Points, in no order, along strands that fork, close into loops and pass close to each other.
In the rows, zero is written as 128.
Points whose rows are less than 73 apart are linked; no others are. Some points are linked to none.
Z_631: [127 106  97 153 132  77 162 154 120 132 114 145  93 214 135 178 113 103
 155 160 116 151 136  49 121]
Z_703: [146  97  76 153 144  66 150 118 112 146 110 178 126 236 155 161  69 124
 121 161 112 172 127  81 102]
Z_567: [142 136 166  88 140 149  97 124 139 137 105 140 134  38 142  87 146 184
 101  96 141 128 140 233 130]
Z_529: [101 133 133 153 119 151 150 162 148 118 113  67  97 119 111 189 131 100
 136 118 191  85  89  82 116]
Z_779: [140  88  84 157 120  91 109 105 105 140 137 169 112 208 149 125  88 140
  83 164 111 157 157 131  99]
Z_993: [143 161 160  95 152 164 127 124 132 117 117 130 170  66 121  96 128 145
 149  91 132 129 115 179 157]
Z_799: [130 130 137 115 108 148  93  99 119 128 142 135 135  99 128  71 143 145
 113 135 103 114 172 190 143]
Z_827: [136 111 145  96 161 131 118 121 104 105 110 160 168 138 170 134 110 160
  96 140 158 146  61 161  82]
Z_238: [118 104 102 149 112 102 121 138 117 129 120 140 105 202 143 157 105 120
 112 162 135 143 127  92 103]
Z_642: [ 91 136 128 161 108 145 149 162 167 139 129  61  92 108  79 179 167  93
 144 108 165  91 121  67 128]
Z_287: [108 151 143 138 119 155 139 147 157 125 126  87 122  90  88 144 146 108
 156  99 154  95 116 113 152]
Z_358: [118 161 143 137 128 159 139 159 167 118 112  80 134  61  85 145 137 110
 166  77 178  97 101 118 154]
Z_341: [133 112 142  99 124 136  81 109 117 125 120 147 126  73 159  80 149 175
  78 127 135 124 149 239 101]
Z_154: [169 132  90 110 140  95 153  87  97 137 163 170 156 169 149  97  92 110
 134 152  65 168 148 107 138]
Z_705: [131 134 127 132 124 122 144 128 117 119 131 132 128 172 133 131 128  99
 142 147 110 143 126  94 144]
Z_459: [147 140 121 115 104 142 108  87 114 139 169 142 145 114 113  64 140 117
 127 138  66 126 190 148 159]
Z_943: [169 156 174  75 190 163 139 143 129 105 100 149 188  45 149 102 118 165
 149  90 150 148  68 172 140]
Z_302: [132 141 141 124 122 146 135 120 123 120 138 125 142 127 112 103 138 109
 146 134 108 128 142 122 156]
Z_450: [131  97  94 158 121  86 133 129 106 130 115 158 111 225 154 158  84 128
 109 160 124 161 130  85  99]
Z_469: [ 80 119 127 163  86 151 103 141 146 144 138  80  79 102 117 153 155 136
 103 123 166  78 140 141 104]
Z_673: [ 99 113 116 157 106 113 139 165 130 129 117 104  81 191 141 183 125 107
 119 157 157 115 112  74 108]
Z_637: [108 138 134 147 127 143 165 170 149 109 108  83 103 144 109 186 132  84
 152 123 174 104  90  60 130]
Z_704: [163 139 151  81 188 135 160 104  92  92 132 168 216 130 162 123  99 139
 135 129 109 169  43 119 112]
Z_796: [115 122 122 142 105 120 135 139 123 133 128 120 101 178 117 140 137 106
 137 150 118 130 149  86 135]
Z_415: [159 118  72 126 139  64 172 121 110 143 142 169 126 186 143 138 102  97
 177 151  62 166 165  71 139]
Z_294: [154 125 107 116 136 109 143 100 103 128 146 156 148 170 144 114 102 114
 129 156  83 161 132 105 133]
Z_880: [110 144 149 122 132 157 139 160 140 112 101  94 127 100 131 157 126 122
 130 114 186 105  86 134 128]
Z_239: [ 99  97  98 164  91 108 119 148 126 153 138 116  57 182 108 152 150 121
 115 147 115 117 173  76 115]
Z_920: [121 142 136 127 105 149 119 108 130 131 146 119 127 118 104 101 152 113
 137 123  98 118 165 138 156]
Z_418: [117 110 125 136 113 128 104 128 112 117 126 132 123 162 149 130 121 134
  91 156 140 129 120 148 101]
Z_350: [164 127  95 115 158  83 164 104 103 123 140 171 169 199 161 136  80 115
 143 151  82 180 105  79 122]
Z_992: [ 85 128 118 163 100 141 148 164 155 136 133  74  74 136  93 179 162  95
 135 123 158  89 128  60 121]
Z_791: [ 91 117 124 152  83 145  97 125 136 148 151  99  88 117  98 118 168 135
 106 131 129  89 173 145 121]
Z_982: [125 100 115 136 131 117  94 116 108 112 123 155 143 176 168 134  99 151
  76 158 143 144 104 151  80]
Z_21: [153 125 110 116 111 131  97  72 100 136 179 160 145 120 130  47 127 127
 106 150  62 136 194 175 143]
Z_738: [117 142 134 144 122 135 156 142 145 125 134 109 112 141  91 141 156  86
 167 121 116 124 139  69 161]
Z_144: [ 92 138 137 150 120 154 133 166 147 123 112  74  90 102 126 182 128 113
 117 125 193  79  93 115 111]
Z_191: [106 145 148 136 102 164 116 138 159 143 126  90 123  58  88 117 153 135
 150  89 150  92 144 154 151]
Z_602: [130 152 163 112 122 143 103 141 160 152  99 110 116  25 127 109 148 178
 117  83 173 103 132 219 133]
Z_83: [130 111 109 133 102 129  82  87 112 137 165 151 113 127 119  62 140 138
  91 150  83 126 202 175 130]
Z_127: [136 123 107 134 130  94 163 141 128 130 136 139 110 179 121 152 141  90
 177 150  84 149 155  49 150]
Z_326: [125 156 158 122 125 157 115 139 165 136 117  95 143  44  93 102 147 144
 153  76 157 103 132 176 169]
Z_775: [111 133 128 145 111 128 149 139 145 134 138 111  97 149  87 151 174  93
 160 128 101 125 164  62 146]
Z_416: [115 103 116 146  87 134  70  98 109 131 149 132 101 127 121  82 147 144
  89 151 109 118 194 175 123]
Z_382: [114 146 146 135 121 154 144 141 147 122 131 103 129 109  88 141 149  94
 159 101 133 113 128  98 161]
Z_439: [139 169 166 107 138 140 110 143 178 149 103 104 133  14 119 102 142 176
 130  63 174 113 120 206 149]
Z_92: [112 150 144 123 139 153 148 158 136 102 104  96 132 122 120 162 120 103
 143 113 178 108  81 106 136]
Z_919: [ 87 112 116 164  97 121 138 160 140 136 128  84  71 163 119 181 146 108
 118 146 153  98 131  74 109]
Z_632: [122 141 141 123 135 139 156 154 126 108 114 110 129 155 127 163 119  91
 145 133 153 132  88  81 141]
Z_886: [134 117 143 109 121 141  87 104 113 125 127 141 136  84 146  76 144 157
  90 129 119 121 166 221 124]
Z_87: [146 121 158  87 146 142  89 109 119 133 111 160 130  47 151  80 149 186
  88 114 132 125 139 250 107]
Z_400: [157 123 143  89 182 127 134  98  94 100 135 176 204 136 165 117 100 151
 116 139 110 160  59 139 100]
Z_839: [113 105 108 154  99 112 120 139 120 135 129 129  89 191 129 153 132 118
 115 161 128 130 147  90 113]
Z_620: [175 120 108 102 163 105 136  76  91 115 165 186 199 154 165  96  82 142
  98 147  90 168 102 136  97]
Z_243: [102  96 106 153  81 131  73 120 118 131 149 123  87 147 135 107 141 150
  79 152 125 109 180 168 104]
Z_236: [106 134 137 141  94 153 107 119 132 134 145 107 111 110  90 111 163 125
 134 121 116 110 169 144 141]
Z_562: [153 108 152 100 173 119 124  95  95 101 131 188 196 125 173 107 107 177
 100 135 125 154  55 173  70]
Z_749: [151 173 175  94 157 151 118 137 164 130 109 123 173  14 108  78 135 164
 160  62 137 129 121 189 184]
Z_335: [137 173 153 120 136 146 113 143 192 137 112  97 152  10  80  99 145 152
 173  52 158 111 122 170 188]
Z_774: [149 138 129 116 133 135 136 107 110 117 151 143 158 144 131 100 119 108
 142 142  83 144 132 124 151]
Z_777: [150 100  98 143 161  80 136  91  97 125 124 192 171 212 167 140  65 151
  81 153 112 175  95 106  76]
Z_778: [143 175 166 104 165 158 130 163 165 119  96 105 157  32 111 114 121 147
 162  66 174 119  87 161 158]
Z_309: [123 163 153 124 146 160 135 158 168 119 102  91 144  53 102 131 132 128
 161  76 183 110  96 147 160]
Z_639: [134 146 166 103 145 143 112 137 150 145  97 123 119  34 148 106 146 184
 103  89 169 115 118 230 122]
Z_857: [118 103 102 153 114  93 144 164 130 133 111 122  75 210 137 187 120 101
 135 156 138 132 124  50 113]
Z_193: [122 103 132 120 139 125 101 134 109 105 112 154 144 155 176 149 107 161
  78 147 160 138  75 163  71]
Z_114: [ 77 128 127 164  85 155 112 145 164 158 138  64  87  79  85 151 168 125
 120 116 159  75 142 115 116]
Z_733: [107 115 124 137 103 137 101 129 125 127 129 117 102 141 136 125 141 129
 100 141 138 110 140 151 111]
Z_901: [143 141 147  94 157 145 136 121 108 104 125 137 173 130 142 121 119 124
 132 129 125 142  84 130 138]
Z_200: [109  98  94 160  94  97 118 130 124 158 145 136  66 176 101 133 159 117
 123 148  85 129 204  81 126]
Z_514: [161 101  70 138 139  59 162 104 106 151 147 181 128 201 142 132  83 107
 156 154  65 168 164  85 126]
Z_123: [164 168 177  84 188 154 138 156 157 112  87 130 174  24 127 102 124 161
 150  65 167 137  77 170 160]
Z_223: [152 145 151  87 172 141 152 115 102  97 127 141 195 132 148 128 102 118
 145 128 116 156  67 114 138]
Z_329: [130 155 158 112 132 166 120 125 146 128 116 115 154  60 108  96 139 147
 149  93 143 115 132 181 163]
Z_448: [100 140 147 137 107 155 124 142 144 137 124  84 109  82 101 134 151 129
 134 111 161  93 132 149 134]
Z_722: [158 100  61 143 141  66 155  98 101 145 139 191 141 207 149 130  74 122
 127 156  76 179 148  97 119]
Z_110: [141 107  91 142 145  65 173 139 118 135 111 161 113 221 145 178  95  96
 176 157  99 167 135  46 132]
Z_725: [133 141 125 131 143 110 175 142 139 113 132 124 117 171 113 159 142  76
 183 132  97 146 139  43 169]
Z_452: [162 108  81 138 156  72 160  92  97 142 143 189 161 205 161 134  65 128
 117 152  82 179 126  95 105]
Z_899: [ 94 111 122 155  84 142  87 128 130 134 144 108  82 129 124 121 152 145
  93 144 141  97 164 153 111]
Z_262: [157 122  94 126 150  74 171 122 117 131 127 154 137 197 152 152  98  97
 161 153  83 171 124  63 136]
Z_711: [123 131 138 125 116 147 104 127 120 121 125 114 129 117 126 118 139 130
 115 129 133 116 134 153 130]
Z_399: [101 111 112 154  96 119 131 144 141 158 139 101  69 160  89 155 176 100
 137 133 109 115 181  60 128]
Z_405: [156 108 113 119 168  95 128  89  93 112 147 187 190 184 171 121  80 149
  93 152 106 170  86 115  84]
Z_143: [100 134 139 135 117 144 126 159 142 127 106  78 101  94 143 165 130 131
 115 122 197  76  94 145 109]
Z_327: [146 167 172 101 150 147 110 137 170 139  99 120 153  12 122  79 144 176
 144  61 155 125 123 211 166]
Z_263: [ 88 118 134 142  93 146  97 144 137 141 119  85  79  91 143 150 145 147
  88 129 174  77 134 179  99]
Z_222: [130 107  95 152 105 100 127 119 114 161 151 154  93 179 112 117 133 111
 142 154  68 139 197  91 141]
Z_640: [131 132 146 105 132 150 122 117 114 116 129 130 152 123 136 112 126 127
 127 135 124 129 122 150 140]
Z_804: [115 133 130 135 130 127 166 159 136 109 116  99 110 166 112 179 132  85
 158 137 154 126  98  59 142]
Z_102: [130 139 141 125 107 153 107  97 124 135 159 130 136 105 106  77 157 125
 135 132  78 116 179 158 151]
Z_612: [155 146 170  75 171 158 137 129 116 103 111 141 186  71 140 100 122 151
 147 100 137 144  83 167 145]
Z_653: [ 94 105 133 142  93 136  79 127 130 135 130  93  75  89 148 127 145 158
  71 136 159  85 149 204  93]
Z_62: [183 127  93  98 153  93 149  76  91 126 171 187 188 162 157  96  79 127
 114 146  69 176 121 118 119]
Z_214: [132 142 135 127 131 131 154 131 130 114 130 124 129 153 114 137 134  88
 163 131 109 138 130  76 166]
Z_168: [144 104 149 103 179 118 119 111  99  92 115 182 185 129 183 137 110 186
  89 139 149 148  46 166  53]
Z_186: [ 82 133 126 164 101 155 135 148 174 153 136  58  88  83  76 167 160 110
 137 106 160  84 128  95 123]
Z_655: [139 119 102 136 121  97 148 121 117 141 146 149 106 178 120 122 137  95
 162 152  73 150 176  78 147]

A tip is a point with one link. Name the tips that can be reached along the links from each point below, in the order of the rows.
Z_562: Z_749, Z_777
Z_738: Z_703, Z_335
Z_673: Z_653

How many points has the smallest loop of links through each point below? Write 0 if it is on no loop.
Z_982: 13
Z_722: 6
Z_640: 8
Z_214: 8
Z_416: 10

A fork is a point with three links, a tip a point with one. Leave the first point through the second and follow the links. Name the first fork or tip that comes.
Z_294, Z_154: Z_777
Z_777, Z_405: Z_302
Z_415, Z_514: Z_262
Z_799, Z_886: Z_749
Z_704, Z_400: Z_733
Z_214, Z_725: Z_239
